Points on a hilly landscape, in no order, each with its height.
From any point a ball takes the steepest step (drop divided by distance) to one of its 2 nearest points. It stops when none of these is lower. Distance is the straight distance between rows; heights are no part of it.
Zuno height 601: [135 151 166 130 149 107 196 106 129 114 131 148 145 123 118 133 122  87
 122 116 149 107 132 105 121 103 118 145 155 154 132 107  99 147 134  93
  75  84 125 195 134 159 168  94 147 122 171  86 116 100 119  90 135 162
 125  69 139 105]
dapob height 512: [132  87 120 129  76 156  91 151 137 137 145  95 122 137  89 115 125 164
 134 124 132 171  92  69 138 156 142 102 165  63  83 128  89 130 115 186
 126 155 118 101  94  55 138 136 103 155 121 140 138 137 130  79 161 139
 146 144 101 109]
sisi height 354: [119 134 144 166 118 136 150 136 115 130 159 131 111 144 102 114 183 142
 168 115 183 200  75  83 158 162 157 125  56  56 118 145 187  82 109 152
 152 148 162 134 109 116 151 148 151 126 124 144 102 194 160 118 155 163
 153  95 164 138]
rapa height 235: [119 121 107  59 153 147  91 133 114 132 137 124 121 155 129  98  71 182
  92 127  92 105 148 116 135 137 126  91 146 155 161 101 100 136 198 155
 109 176 178  67 130 125 110 149 110 102 157 121 175 158 101 135 148 112
 122 162 102 114]
lon height 502: [133 114 185 162 167 124 125  99 118 155 123 149 192  96 183 116  97 134
 138 183  71 101 158 107 178 110 142 162 165 173 125 177 104 113 112 114
 141  81 103  95 141 126 124 114 146 161 163 153 131 105 113 182 122 117
 103 182 160 141]
Sok height 757: [123 155 116 147  91  85 111 120 181  89 148 123 134 104  87 165  94 109
 112 145 148 125 155 126 187  90  56  67  95 111 117 153 140 197 102 145
 103 152 134  98 140 133 107 122 137 110 151 113 155 100 140 109 148 179
 122  68  75 128]
Zumun height 517: [ 85 143 147 119  86 128 125 102 131 108 118 106 147 114 119 134 170  91
  90 117 179 131 137  58 100 122 129  92 127 124 153  95 161 155 112 236
 126 115  96 140 127  91 161 114  90 136 141  93 151 154 149  69  89 132
 142 171 103  62]
gav height 760: [ 94 147 129  71 183 124 150 104 123 153 158 107 131  95 181  65 104 137
 148 125  65 122 142 126 128  89 120 117 130 149 138 132  65  98 170  94
 148  93 137 117 118 124 158  79 168 128 157 180 165 112 113 128 152  90
  96 203 158 155]
Kiv height 583: [121 186 102 136 165 115 204 187 135 151  86 102 133  76 120 147 140 135
 167 159 112  84  96 189 178 150  77 165 125 149 161 136 141 121 127 108
 108 117  82 148 161  93 147 140 141 128  83 106 122 177 122 138 125 169
 170 131 112 153]
voze height 443: [223 123  85 153 107  88 116 125  96 108 133 131 101 120 111  99 127 128
 152 119 151 146 129 166 128 136 106 148  86  73 145 124 209 130 141 110
 137 131 128 118 167 127 109 161 100  67 100  64  94 133 123 122 109 126
 128  91 125 120]
kero height 437: [138 130 141 149 120 185 169 128 120 157 158  72 156  94 117 107 126 134
 187 137 104 150 109  93 129 188 140 151 121 102  77 163 112 127 141 118
 150 143 100 152  80 107 158 116 152 193 147 112 157 155 157 125 155 154
 170  91 163 174]
damup height 413: [151  95 124 142 107 140  41 187 122 111 118 128 133 155 143  86 122 157
  96 137  77  68 171  68 134 127 133  89 139 138 141 166 119 152 157 157
 130 141  96 145 116 111  84 104 123 131 118 122 131 112 109 140 113 141
 109 156  76 108]
bebal height 809: [ 49 128 166 117 160 137 141  82  90 146  91 126 133 106 162 124 150 102
 125  84 136 138 109  87 142 106 121 115 116 165 174 126  93  42 140 120
 146  85 151 169 151 194 166  79 141  92 154 190 100 172 113 132 142 117
 100 205 183 113]
Nit height 422: [ 70 123 142  60 133 146 164  54 102 162 139 106 119 149 121 150 129 118
 132 100 117 130 129 108 102 132 141 142 133 130 125 105 120 118 143 151
  95 153 166 120 139 161 141 144  95 102 156  93 140 122 144 124 124 145
 135 126 142  80]
sir height 596: [119 126 110 129 138 100 129 144 146 138 102 145 132 114 145 123 202 104
 129  89 151 150  95 205 114 124 156 132 101 124 138 112 182 116  81  94
 159  98  92 146 122 119 149 129 124 127  56 192  86 128 103 130 105  93
 132 172 108 152]
Gugeg height 537: [126 110 142 111 171  94 107  95 112 149 162 143 125 138 159 120 101 110
 168 105 140 151 126  82 156 100 150 139 157  80 125 151  90 137 155 112
 112  81 200  89 125 156 133 134 133  90 206 123 150 102 150 160 195 111
 104  98 111  92]
leku height 458: [118 144 124 126 122 150 157  99  98 101 153 116 106 146 104 120 103 132
 134 150 180 220  91 154 162 154 105 119  71  65 146 128 181  98 118 158
 138 183 179 119 165 146 119 165 142  94 162 106 128 179 145 110 160 166
 135 113 108 143]
sadu height 490: [120  92 134 117 140 100 105 174 106 134 119 149 103 145 159 107 126 133
 101 108 125  98 125 106 127 132 144 112 174  96 140 136 106  97 141 113
 136 136 139 167 141 152 121 106 113 117 124 142  88 131  76 138 156 131
 112 135  53 103]
sumu height 504: [124  91 124 145 113  55  91 149 188 121 100 166 113  64 126 107 157 140
  91 139 115  93 125 151 140  72  85  89 116 100 168  96 115  99 134 140
 162 100 161  88 140 121  80  66 138 119 101 163 116 138  87  75 103 119
 103 136  91 116]
peva height 714: [113 140 132 177 118  97 105 101 159  96 167 146  93 106 122 167 106 118
 143 150 137 148 142 123 158  87 104 111  37  60 110 180 150 139  77 134
 140 177 145 122 136 147  81 128 165 115 146 136 127  87 160 153 152 172
 117  80  83 156]
Vako height 566: [116 143  84 115 115 124  69 170 162 129  73 123 132 143 109 148 126  97
  89 120 127 114 151 151 120 131 127  94 170 156 106 131 105 199 147 139
 105 126 156 145 113 116 114 127 167 167 125 156 192 136 134 191 138 130
 116  97  78 182]
Zano height 382: [141  92 159 157 141 162 166 102  94 159 153 123 174 125 148  91 121 102
 167 119 127 178 123  81 134 199 168 149 179  91  64 150  90 117 124 118
 120  66  93 137  75 106 158 107 121 177 171 133 146 142 163 115 146 141
 141 120 184 125]
dake height 614: [104  89 150 117  92 106 119 104 129 117 120 175 132 164 124 169 148 111
  87 114 153 149 139 138  75 101 154  85 118 115 136 130 168 146  80 157
 145 153 130 134 128 157 104 102  92 123 120 137 107  67 127 129  92 115
 110 146  97 102]
Komem height 592: [114 128 145 140 120 125 169 129  88 128 134 118 129  66 188  60 148  84
 126 135 143 112 122 102 145 138 108 106 143 117 127 145 127  77  95 101
 162  87  73 193 144 136 165  76 172 146 136 182 120 152  98 114 169 151
 100 198 122 167]
Vusan height 578: [126 124 186 154 151 157 119  96 129 132 125 162 180 114 175 116 170 138
 167 145 129 155 132 117 157 106 160 128  67 172 152 156 175  90  88 127
 188 101  76  75 122 166 117 154 133 104 134 198  86 142 165 173 100  75
 114 200 218 143]
ruta height 212: [153 173 111 150  87 182 105 138 129  84 159  78 150 115 109 126  76 165
 101 152 116 103 145  79 149 162  95 103 104 156 125 129 139 155 129 162
  93 190  81 131 129  84 109 137 119 149 128  77 148 150 149 103 128 180
 156 132 111 145]
kigu height 657: [113 133 119 121 193  80 158 196 156 162 101 141 142  73 141 152 125 102
 156 135  90  93 131 212 149 131 145 176 193 131 125 134 119 162 129  57
 140 120  88 162 117 131 145 123 118 198 122 147 106 114  89 167 149 122
 142  81  69 157]
Tir height 480: [101 167 160 140 192 181 166 167 110 141 145 148 108 131 153 113 113 127
 122 137  99  89 121 180 150 129 153 116  45 143 172 134 148  80 157  81
 165 176 101 139 156 169 129 116 157 125 118 178  78 131  98 133 155 108
 131 172  91 170]
sabi height 496: [121 133 103  76  78 162 155  72 130 132 158  83  92 119  93 157 120 125
 195 106 162 144  96 127  82 126 118 137 131 123  96 100  96 132 150 127
 101 196 165 111 125 144 115 147 146 125 129 133 138 101 156 103 158 143
 126  93 138 128]
dosem height 689: [ 84 172  90 119 147 153 124 135 170 124 142  88  71 112 128 111 142 113
 155 123 113  95 100 156 102  70 122  95  74 140 137 133  87 138 158  97
 151 175 157 151  91 141 117  98 194 140 122 198 142  83 148 115 156  96
  96 150 111 169]
gami height 615: [160  58 140 102 145  49  95  97 130 144 118 177 111 135 134 151  86  91
 145  98 103 176 172 129 135 136 143 141 190  60  77 140 101 178 132 123
 103 100 186 111 109 137 124 133  92 124 156 103 169  88 133 174 153 133
  90  52 104 113]
sudar height 497: [104 164 142 132 181 180 210 182  82 160 165 102 143 104 157 123 106 147
 173 150 133 114 106 130 154 203 145 165 113 153 122 146 125  74 141 102
 164 113  71 127 118 126 146 138 133 203 129 125 100 164 125 113 160 138
 179 122 124 173]
nav height 339: [100 133 138 131 130 189  84 152 134 122 126 132 108 167 125 127 110 165
  86 125 125 113 101 150 133 119 156  99 110 163 168 106  92 100 155 145
 147 171 154  53 134 136  99 156 124 111 138 173 105 107  94 120 148  50
 122 202  83 108]
zesa height 213: [149 191 107 127  97 170 132  72 118  91 213  76 125  85 122 112 145 121
 133 121 153 154 127 136  97 114 126 120  57 119 135 129 193 150 119 152
 140 183 130  92 137 113 137 182 127 100 151  97 140 110 169  97 129  90
 143 156 161 141]
mudib height 679: [126 150 117 114  88 114  94  89 176 112 139 133 144 135  86 154 134 114
 110 113 161 175 116 125 107 100 126 117 146 147 128 102 121 158 103 171
 106  92 186  65 122 109 127 139 130 134 156 113 174  97 144  89 108  98
 115 132 181 103]
sis height 585: [147  94 160 114 170  79 146  64 149 153 111 150 149 119 115 138  88 118
 135 117  98 178 146 178 134 127 135 159 206 132 106 118  85 152 130  97
 106  60 154 122 125 103 146 146 137 155 172 120 172 112 111 149 129 111
 110  86 181 153]
sav height 730: [140 175  76  74 166 131 142 139 130 140 156  92  83 100 140  79 128 167
 178 134  72 114 130 138 122 106 106 125  74 130 150 139 108 112 155  93
 121 133  99 129 132 115 128 116 167 108 101 149 169 126 142 135 133 110
 107 185 144 148]
dirom height 646: [ 59 131  83 108 108 151 137 157 123 158 141  99  83 119 137 138 149 109
 181 126 150 120  99 162  95 111 142 128 106  97 110 144  74 122 125  76
 173 153  91 146  97 137 115 107 180 185 112 226  99  70 139 110 166  84
 134 151  84 158]
tamu height 277: [217  75 133 160 106 126  64 148 142  89 172 173 129 160 115 102  94 157
 102 125 155 169 117  94 147 139 150 108 140  94 135 103 146 132 140 160
 137 156 180  52 120 120  88 157  93  98 151  84 102 118 121  92 143 116
 118 108 104  70]
Nisig height 430: [136 111 107  81 106  98 136 155 160 139 113 126 158 114 130 146 128 137
 102 148  71  78 166 171  75  91 117 149 182 142 142  97 117 167 147 114
 115 153  66 146 130 109 111 106  81 143  71 119 120  72  91  88  62 116
 127 125  99 100]
pifuz height 385: [115 167 174 148 157 139 165 174 149 120 144 142 152 116 128 134 104 149
  92 166  75  82 128 158 151 124 130 122  90 133 172 144 145 139 133 111
 139 193  78 159 153 143 105 101 121 150 119 106  76  95  97 118 126 159
 148 121  63 130]
Gon height 472: [147  83  98 146  87 159 113 162  86 131 139 129 116 149 120  89 149 171
 148 107 151 182  99 100 118 199 156 133 171  80 108 107 112  68  99 152
 145 108  97 110  98  86 113 149 104 162  94 150  77 147 109 109 133  96
 151 161 128 122]
Pavog height 581: [ 31 198 136 123 158 130 160 157 127 147 117 120 122 129 111 150 164  97
 119 120 171 136  87 122 179 152 135 118  79 103 147 145 142 110 102 138
 116  99 120 170 129 109 175 137 143 149 134 165 145 168 139 137 149 180
 139 126 109 157]
geziv height 347: [161 108  93 157  79 147  52 107 122  97 136 110 134 120 114  83 105 158
  90 147 100  96 157  93 105 104  79 111 119 152 140 123 111 124 146 150
 128 107 135  81 151 117  65 109 147 119 137 132 157 107 129  97  81 104
 118 167 156 108]
Beda height 268: [147 151  98 146 142  85 118 148 164 145  82 153 111 160  77 158 180 117
 128 137 136 128 139 111 135 105  88 136  91 129 120 128 167 151 110 138
  90  67 164 145 133 130 152 122 144  86  77  83 170 174 172 145 100 163
 130  47 206 119]
Seba height 442: [180  89 143 178 139 130 122  95 116 140 142 130 150 119 177 114 116 142
 151 165  79  77 159  98 122 121 145 165  96 149 122 177 150 112 139 107
 122 113 114 116 113 141 103 107 128 105 130  95 137 115 144 183 110 154
 114 122 185 122]
buzi height 267: [136 147 141 141 123 145  87 189 152 122 111 157 134 194  95 150 147 181
  99 141 127 108  93 118 139 110 135 126 109 181 159 128 117 115 124 148
 110 106 141 114 128 119  99 148 145 119 111 144  99 121 124 129 113 104
 122 141 155 113]
tesu height 624: [ 53 137 140 126 207 102 157 118 135 146 111 173 133 153 141 164 141 103
 121 110 162 159 121 162 168 131 154 121 135 122 119 132 148 115  98 110
 120  90 163 149 136 152 160 138 139 137 135 170 123 143 121 176 153 138
 112 112 112 146]
Farur height 171: [173 140 125 164 135  83  89 204 204 123 116 163 120 150  88 149 151 127
  73 156 141 100 103 128 130  86 127 130 122 149 128 116 142 154 130 144
 103  74 179 105 117 107 160 119 118  94  76  91 107 155 136 115 118 103
 144  66 134 110]
Dev height 429: [183  73 114 116 109 123 110 163 125 116 121 146 171 135 137  95 158 127
 116  91 133 162 119 102 101 162 171 135 191 112 123  90 137 136 129 156
 135  83  95 132  92  85 144 141  53 136  94 113 108 118 120 109  83  80
 128 169 114  69]
geni height 656: [144  41 168 159 115  65 102 140 155 108 126 191 146 145 151 119 166 120
 125 106 149 189 115 115 119 128 168  89 120  97 129 145 166 131 108 149
 189 113 168 127  96 141 118  77 104 123 111 148  99 115 131 116 107  95
 124 134 149 107]
nuso height 522: [136 176 129 152 100 137  97 167 131  84  98 116 139 134 129 178 113  64
  68 118 145  67 141 146 144 129 125 114 163 185 119 145 153 197 112 144
 100 128 123 158 151 137 122 142 142 150 142 103 133 110 115 159 117 157
 132 103  60 136]
miv height 455: [134  92 165 152 170 123 126  92 123 165 148 143 135 169 166 115 109  94
 146 121 130 146 113  75 129 125 176 133 149 106  73 168 116 138 149  94
 103  80 169 149  74 146 173 101 128 101 175 120 128 129 162 156 166 115
 111 101 191  90]
Taga height 676: [128 177  89 127 142 170 143 187  96 138 124  92  92 182 113 125 124 174
 158 167 136 143  92 126 149 164 116 122 119 106  86 172 121 132 119 110
  94 108  97 126 118  93 159 177 141 136 100 136 114 171 156 166 180 108
 131 142 178 148]
Lifi height 415: [ 96 132 143 153 102 171 129 100 117 120 113  84 142 114 158 156 153 114
  95 120 132  66  82 111 111 144 161 135 127 197 134 122 139 124 155 180
 161 136 166 118 121 143 154 122 100 147 129 109 113 160 115 110  91  84
 156 175 169  85]
zepuf height 660: [109 130 130 149  83  71 109  78 144  80 156 161 108  96 132 134 148  90
 131 114 163 165 156 120  90  63 104 109  62  77 129 144 153 133  76 145
 168 142 149 109 133 160  82 110 156  93 149 147 135  59 147 120  95 123
 105 131 142 123]
paro height 789: [ 85 135  95 118 131  84 106  96 163 123 105 136 104 103 110 159 115  75
  66 136 145  66 186 157 146  69  64 106 106 106 132 112 145 169 114 153
 113 124 164 103 168 167 105  92 107 109 124 110 138 123 110 110 114 170
 120  79  56 118]
Zon height 548: [ 78 124 126 111 130 107 123 167 168 121  85 144 143 142 110 175 177 115
  57 111 147 132 140 107 119 128 152 109 190 147 152  87 125 158  92 189
 109  99 103 170 111  78 194 115  97 162  97 135 143 139  97  97  95 121
 140 151  65  97]
koveg height 279: [169  95  77 130  98 125 108 126 127 150 109 104 100 154  84 158  98 151
 137 134 132 156 111 118 139 139  79 152 166 109 108 101 117 124 156 155
 101 146 183  73 161 110 117 156  98  75 131  70 142 181 143 119 137 151
 150  79 137  83]
gigu height 580: [ 15 147 135  90 149 107 132 151 148 137  96 149 142 140 144 138 158 120
  77 110 119 120 154 142 124  98 112  98 163 122 179 121 103 149 102 144
 126  94  90 164 146 111 141  96 135 151 135 208 145  75  98 124 101 118
  96 190  64 116]
merus height 487: [162 115 114 145  88 141 157 161 130 157  97 113 141 122  92 141 152 152
 183 116 104 128 114 105 118 164 119 171 133 113 104 118 114 128 118 139
 118 150  93 176  97  99 142 120 114 151  71  96 144 156 150 148 113 176
 177 101 151 148]
Nufa height 325: [137 148 137  41 156 146 151 133 141 108 157 111 155 137 122 138  65 139
  97 133  98  99 155 134 103 133 140 108 182 200 142  74  90 162 187 140
 114 170 131 109 153 111 144 138  72 128 142  86 150 129 108  80 122  98
 149 131 100 105]
Begub height 192: [117 100 179 150 159 178 113  83  75 154 122 158 104 207 174 144 112 140
 116 132 138 106 142 129 136 133 167 145 108 143 139 119 120  75 128  99
 155 168 186  87 137 193 110 162 131 111 162 136  98 145 135 197 173 116
 119 117 148 136]
nukil height 486: [140  96 118  54 102 127 108 159 120 141 111 106 152 115 142 138  90 164
 150 133  72  94 166 143  96 141 133 146 157 118 119 138 107 166 175 110
 136 218  73 129 125 130  88 141  92 153  82 124 133  64 119 136 124 123
 120 117  52 115]
zan height 653: [131  97  94  94  49  95  77  87 154 103 108 119 127 100 101 164 127  92
 107 100 163 137 141 160  96 101 109 137 167 135 106  75 103 143 123 150
 129 133 176  65 145 133  80 137 104 149 124 132 163  81 116  84  79 117
 129 100 117 123]
Dor height 542: [ 73 186 139 153 180 164 207 126 121 136 141 105 152  77 140 130 131 122
 111 160 139 118  79 161 199 168 140 147 102 139 126 138 147  69 108 126
 118 105 128 126 147 112 160 149 137 168 136 149 124 203 113 124 148 167
 177 146 116 177]
ter height 101: [115 134 178 118 172 146 182 132 118 115 173 178 144 202  87 116  88 164
 141 161 135 195 130 115 120 150 145 115 103  90 102 158 144 137 106 124
 101 157  99 177 110 132 134 143 142 138 141 120 105 100 169 123 156 155
 130  97 134 140]
zato height 353: [202  88 109 168 132  85 110 105 140 125 104 166 109 139 123 107 158 121
 112 132 153 113 152 142 133 120  93 157  87 141 119 118 195  86 124 109
 130  65 164 116 150 159 129 106 119  57  81  77  99 169 128 124  95 154
 119  82 195 129]
tavo height 288: [155 148 146 163  79 149 110 139 125  94 156 105 178  85 134 139 102 161
 117 158 131 125 132 118 165 158 111 135 124 108 137 152 137 136  92 151
 143 170  60 121 130  78  97 131 110 176 123  96  90 101 104 100 142 170
 166 136  55 128]
duv height 249: [120 120 174 164 152 166 150 119 111 132 156 151 153 177 138 101 154 177
 157 145 125 171 132  82 131 153 158 109  59 116  94 170 181  94 100  95
 130 147  88 167  95 140 133 132 146 132 114 160  88 159 166 148 126 160
 141 110 207 157]
bisu height 482: [113 101 116  88 103 110 150  65 114 154 118 123 119 127 115 133 177  79
 104  90 156 173 149  95  69 130 139 118 155 107 127  77 156 139 114 168
 109 106 139 143 120 122 182 116  73  95 109  91 165 153 137  96  87 134
 143 128 152  50]
laki height 547: [ 90 177 161 155 134 139 153 167 113 131 153 110 122 104 169  95 148 108
 157 143 121  75 119 122 147 112 137 104  72 134 173 171 149 103 139 135
 174 123  65 184 150 143 147  87 155 132 136 179  83 124 124 131 138 105
 109 231 126 152]
ginol height 338: [ 95 143 145 118 139 158 137  82  76 136 132 110 114 168 158 152 139 125
 123  79 129  89 126 132 131 156 168 164 108 151 159 119 175 103 135 142
 126 136 144  91 157 181 140 176  78  88 141  86  95 156 107 158 124 108
 141 159 120  92]
bavum height 564: [ 77 112 184 165 141 100 137 118 120 113 135 182 115 147 148 151 115 100
  56 143 138 144 142 119 131  95 123 103 125  87 134 149 135 114  70 150
 143 132 139 154 151 161 135  76 107 111 156 145  68 104  93 114 135 129
  96 171  86  80]
gog height 456: [202  70  98 176  64  60  58 170 169 105 106 146 109  81 129  98 140 120
  90 130 116 116 150 119 123  87  91 110 137  75 108 119 120 142 118 134
 151  98 141 118 121 103  93  63 127 125  81 126 142 132 108 114 111 114
 120 101  99 123]
numov height 629: [136 151 162 140 140 127 183 106 115  92 133 113 135 102 144  71 147  92
 109 111 154 140 126 105 141 135 102 111 108 155 132 125 110  88 127 100
 110  78 111 214 140 150 166  85 194 133 157 127 151 160 108  91 136 175
 118 119 161 174]
Tik height 371: [142 148  99 130 141 123 150 132 112  76 130 149 117 141  79  68 121 157
 104 150 145 177 172 139 127 155  64  77  83 100 175 126 175 130 128 150
 131 153  74 173 154 100 105 142 144 102 124  93 145 159 137 103  98 173
 112 141  97 183]
Luv height 545: [161 144 164 128 168 102 154 105 112 128 132 167 175 132 141 134  86 126
 122 152 106 139 174 166 150 127 130 160 170 168 131 154 117 153 105  79
 105  69  84 130 158 139 123 158 147 151 169 125 151  70 128 167 118 126
 106 126 149 155]
Pif height 621: [117  97 103 101 120  74 106  91 152 121  77 144 127  87 130 163 121 107
 114 105 133 143 137 208 124 117 127 171 191 137 115  96  88 130 118 103
 126  74 173  94 141 139 106 154 131 155 137 158 176  89  96 152  92  98
 100 108 119 156]
zov height 465: [156 154 111 179  79 148 109 140 130 114 117  62 114  78 137 150 151  68
 105 101 141  54  95 135 119 131 148 171 157 185 107 133 136 150 143 148
 136 125 160 132 121 149 145 125 118 138 139  76 126 140  99 131 134 108
 164 118 116 113]
seken height 348: [147  88 138 125 162 149 107  93  96 155 124 153 107 170 156 123 126 168
 158 146  85  97 170 133 105 108 150 139  75 120 130 174 169 131 144  92
 152 199 141 123 109 178 100 150 133 101 114 122 138 134 156 213 141 136
  98  94 159 158]
Gatep height 587: [ 76 173 129 104 191 166 154 121 126 185 108  99 101 161 150 205 124 133
 166 151 103  59 114 172 148 117 168 180 110 150 112 151 121 155 141 105
 117 156 155  93 129 148 135 167 129 150 124 139 120 137 152 205 154 111
 163 100 166 130]
pigi height 433: [168 104 107  95 103 118 110 132  91  78 133 180 137 170  89  60 139 156
 119 124 125 191 185 106  86 159  90  99 123 130 173  91 132 116 120 115
 103  97  63 172 143 116  86 141 137 105 148 128 143 110 152 115  70 155
  93 154 142 131]
tuz height 602: [ 90 119 120 115 116 159 149 129 111 163 103 110 111 169 152 162 126 138
 156 123 110  93 112 154  78 130 158 157 157 155  95 129  71 115 131  82
 153 159 119 167 117 157 133 109 145 177 106 177  81  80 112 136 135 111
 132 129 134 142]
zenas height 616: [137 171 132 142 184  92 170 220 175 161 102 120 119  92 113 167 146 113
 128 147 104  56 115 166 162 116 117 159 165 158 136 128 131 169 143 104
  98 121 102 186 119  99 182 120 112 138  75  77 124 164  98 128 127 133
 163  77  96 121]
tavof height 84: [168 171  77 155  47 189  94  97 102  83 184  59 104  94 122 115 112 159
 165 123 133 130 145 106 140 134 124 127  60 131 135 127 151 118 134 147
 160 220 104  96 136 109  77 189 149 116 148 116 144 130 156 123 134 134
 132 139 119 152]
zafit height 485: [ 97 105 109  84  93 110  87 111 102 116 117 146 121 138 123 105 158 146
 154 106 120 153 165 118 101 131 109 130 130 104 152 147 109 133 105 106
 121  93  84 141 125 137  71 154 161 124 152 182 185  76 138 157  88 131
  74 171 129 156]
ziru height 372: [170 126  79 142 105 137  72 105 124 134 140 113  83 123 105  97 121 151
 118 127 130 114 124 111 150 119  87 148 117 126 169 113 115  72 164 156
 103  85 182  43 169 123 108 143 126  70 148  92 146 160 107  95 128 128
 112 144 160  93]
sazu height 543: [ 86 124 140 103 168 134 137 115 131 185 116 138 189  95 183 114 178 150
 163 145  95 129 136 139 161 135 151 145 139 174 130 150 140  88 104 106
 162  66  90  68 125 128 137 134 134 148 114 214 126 152 136 179 121 106
 132 211 186 154]
bis height 315: [ 68 185 110  72 132 166 148  93 140 135 168  71 117  95 126 131 147 118
 156 106 138 141  83 178 128 102 114 124  75 122 167 120 150 130 128 147
 128 148 142  40 139 119 128 181 126 108 160 138 164 117 142 101 150  94
 138 177 111 126]
loz height 400: [167 137  87 173  40 120  84 112 133  56 137 102 120  82 101  75 129 116
  64 147 142 132 154 130  97  96  76  88 115 104 131 118 123 125  89 143
 150 117 107 138 144  89  97  87 149 145 110 126 121 115  99  73  93 133
 120 176 111 148]
bok height 594: [166 134 113 108  90 134 134 170 135 138  85  99 123 100  77 184  93  97
 188 123 132  84 144 149 118 145  63 137 174 174  96  89 105 192 204 134
 109 203 148 146 133 146 106 139 124 102 120  66 146 142 143 137 137 173
 139  33 112 132]
gavek height 529: [128 143 135 177 122 130 115 141 156 164 115  97 116 106 150 193 173  97
 186 124 142  74  70 153 141 117 167 200 104 161 113 159 147 134 117 111
 153 120 158  89 109 144 136 163 131 143 117 124 112 121 133 178 144 116
 163  92 146 139]
zupob height 461: [140 125 124  72 168 146 155  75  73 122 128 127 100 178 147 131  66 132
 138 145  91 109 178 201  93 126 143 163 129 153 112 121 112 160 160  83
 113 198 132 124 142 159 106 151 117 113 134 109 145  77 133 174 126 109
 102 105 137 156]
pakeb height 637: [124 183 120 119 195 153 167 126  75 172 100 102  94 174 151 149  97 161
 169 158 121  93  96 146 163 145 112 157 116 141 103 155 113 114 154  83
  94 132 152 127 151 151 151 170 154  95 130 109 110 190 147 191 171 144
 136 110 189 154]
Gokeb height 520: [215 119 103 155  40 164 100 174 148 125 106  99 157 121  68 137 142 140
 133 102 127 145 120  74  90 142 137 133 175 109  70  77  94 169 135 172
 126 159 114 147  87  80 144 111  98 150  83  90 148 147 152 110 126 119
 158 113 131 144]
vaki height 427: [161 114 109 132 164 109 159 138 144 109 109 156 140 154  98  91 143 138
  60 133 152 187 162 133 121 137 117  70 111 108 143 108 184 143 105 155
 104 108 102 170 121  91 173 120 120 107  79  91 164 180 134  89 106 151
 137 110 135 145]
Telu height 376: [222  97 120 154  87 140 104 126 128  85 175 156 137 144 107  78 121 119
 145 120 153 209 111  73  96 146 156 117 139 110 109 109 141 134 147 133
 128 129 158 113  96 114 114 145 120 100 170  89 134  98 179 104 123 123
 114  75 162  96]
Kefe height 554: [140 130 143 116 100 188 140 126 127 130 127 129 116 201 102 175 146 140
 160 123 148 145  87 124  64 147 171 129 131 166  82 105 112 134 128 114
 111 176 154 139  99 140 134 146 147 153 110 143 108 110 177 146 138 109
 128  89 203 140]
feri height 677: [ 89 104 136 145 211  81 133 131 148 169 113 152 112 101 134 154 106 144
 120 144 146 152 104 146 196 146 140 149 157 102 132 140 133  75 130 130
 136 100 210  82 160 141 155 152 114 117 144 124 130 206  99 178 165 147
 160 109 103 144]
Lebin height 263: [130 135 129  94 148 123 149 136 131  75 168 167 131 160  88 100  77 172
 131 165 121 169 152 148 115 119  97  91 117 104 137 146 128 154 119 108
 123 206  76 155 133 113  79 153 160 139 145 129 133  67 151 113 141 146
 107 109  76 175]
kipu height 553: [125 117 132 174 109  76 108 165 172 121  97 151 104  81 147 154 173 109
 113 145 144  89  67 172 135  58 115 126 107 120 169 116 126 102 102 112
 163 102 139 155 137 136 123  69 161 125  75 202  66 111  97 111 119  74
 113 183 126 115]
Gane height 784: [ 86 112 134  77 147 147 114 104  84 137 123 104 134 129 190  61 132 139
 151  74 105 127 133  91  97 134 134 117 133 181 173  94  78  83 183 104
 138  78 137 142 122 146 135  88 153 113 174 162 161 142 124 117  99 104
 104 208 191 104]
zeme height 324: [116  95 202 184 154 165 159  79  93 151 135 129 186 149 175  86 124 151
 135 152 130 158 134  60 161 168 143 132 134 122  83 181 141  90  92 139
 126  94  90 151  84 128 145 102 131 156 141 158  98 179 151 134 117 171
 137 162 211 133]
dez height 387: [179 121 126  96 127 118 140 156 151 129 143 123 193 101 126 130 112 111
 111 129  97 115 157 130  68 141 153 153 217 178 133 101 133 178 160 131
 111 115  73 146  94 100 164 129  53 140 107  68 141 107 116 114  87  92
 148 122 108  78]
Bov height 642: [ 99 146 166 130 160 109 207 107 152 149 122 124 118 153 101 185 131  97
 142 121 152 141  92 147 116 124 164 172 188 153  79 129  88 139 108 100
  78  89 123 178 107 129 206 134 125 157 126 126  99 123 109 103 132 108
 153  69 184 103]
Gesal height 536: [173 126  88  80 111 138 142 119  71 124  84  95  99 142 119 143  50 136
 161 112 104 110 144 165 106 175  90 155 212 164  97 105  59 143 165 100
 108 166 141 156 155 131 101 150 140 124 125  92 150 120 115 152 124 141
 131  92 121 158]
Nuza height 144: [175  63 113 108  68  93  76 141 138 114 120 147 109 124 105 133 119 140
 122  88 163 146 116  81 140 143 108  95 159  89 147  78 128 124 153 156
 124 148 172 100 146 111  98 123  82  82 137  91 115 151  97  70 137 147
 133  79  66  44]

For each start below, name the point where the ball stops.
Pavog | ter
numov | tavof
zenas | ter
Sok | geziv
feri | ter
kigu | ter

Call two points neighbours if one is among the 2 nearest of the other. Go from one point of each pair to the other, from neighbour to neighbour, staying as low as possible. Name the highest point that can't be avoided.
rapa and Farur | nav
Nuza and geziv | ziru
tavof and Zuno | numov
